The views of a scene show one set of named points, each view turned or mirrored, and shifted as a whole, with a little noise and some points left out.

Scene 1
View 1
Levut: -7, 7, 4, -4, 32, 17, 25, -11, 11
mone: -25, 26, -13, -9, 8, -14, 57, 9, 16
Dulo: 7, 34, -17, -1, 22, -29, 28, 5, 2
zit: 11, 17, -12, 14, 19, 1, 15, -16, 8
zame: -10, 22, -15, 24, 0, 5, 50, -16, 22
deges: -2, 28, -2, 4, 31, -13, 47, -10, 12
busus: 9, 36, -27, 11, 5, -35, 33, 5, 7
ded: -19, 17, -10, -7, 15, -3, 45, 2, 14
sal: -12, 27, -21, 30, -11, 0, 63, -16, 26
robi: 3, 28, -16, -11, 21, -24, 20, 11, 1
tume: -18, 16, -39, 23, -38, 9, 45, 2, 25
Banuk: -25, -1, 6, -11, 25, 33, 31, -11, 14
Kitag: -4, 20, -14, -10, 18, -13, 24, 7, 8
View 2
busus: -8, -23, 14, 7, -11, 43, -9, -6, 22
Kitag: -19, 15, 12, -7, -15, 17, 0, -12, 11
sal: 7, -18, -2, 20, 13, 15, -6, 5, 13
deges: -12, 9, -4, 1, -23, 31, -18, -14, -3
Banuk: -8, 39, -18, 0, -9, -15, -7, -10, -20
Levut: -17, 33, -16, -13, -15, 2, -14, -9, -12
zit: -23, 12, -17, -22, -10, 16, -18, 7, 11
ded: -6, 13, 5, 10, -9, 10, -3, -12, 0
robi: -27, 11, 17, -13, -20, 26, -1, -14, 21
Dulo: -26, 14, 14, -19, -21, 22, -1, -12, 24
zame: -1, -8, -17, 7, 7, 15, -19, 7, 3
View 3
tume: 0, -15, 25, -24, -42, 9, 19, -37, -18
ded: 0, 6, 3, -4, 4, 24, 11, -12, 4
sal: 15, -19, 8, -11, -29, 12, 15, -27, -3
zame: -2, -23, -2, 0, -11, 4, 18, -24, -9
Kitag: -3, 16, 12, 0, 3, 10, -1, 2, 8
mone: 12, 6, 4, -10, -8, 33, 11, -16, 14
Banuk: -32, 4, -4, 5, 25, 37, 23, -18, -17
View 4
sal: 26, 5, -50, -31, -3, -14, -13, 2, -6
Dulo: -5, -2, -21, 0, -34, -23, 17, 17, 19
ded: -1, 5, -27, -35, -18, -11, -2, -2, 17
deges: -4, 11, -29, -30, -34, -6, 20, 2, -2
tume: 27, -6, -55, -16, 13, -21, -35, -8, -3
robi: -3, 0, -22, -1, -34, -22, 16, 18, 19
Levut: -30, -1, -20, -22, -36, -7, -1, -25, 11
busus: 20, 4, -41, -4, -25, -23, 17, 24, 0
Banuk: -34, -2, -18, -36, -26, -3, -16, -35, 19
zit: -11, -2, -36, 3, -36, -18, 7, -16, -8
Kitag: -5, 0, -23, -13, -26, -17, 6, 10, 21
mone: 11, 6, -29, -44, -13, -9, 1, 11, 18

In a view up to two points have been moved. Name them for each view, in the order of its rows, or write none.
view 1 => Dulo, sal
view 2 => busus
view 3 => none
view 4 => none
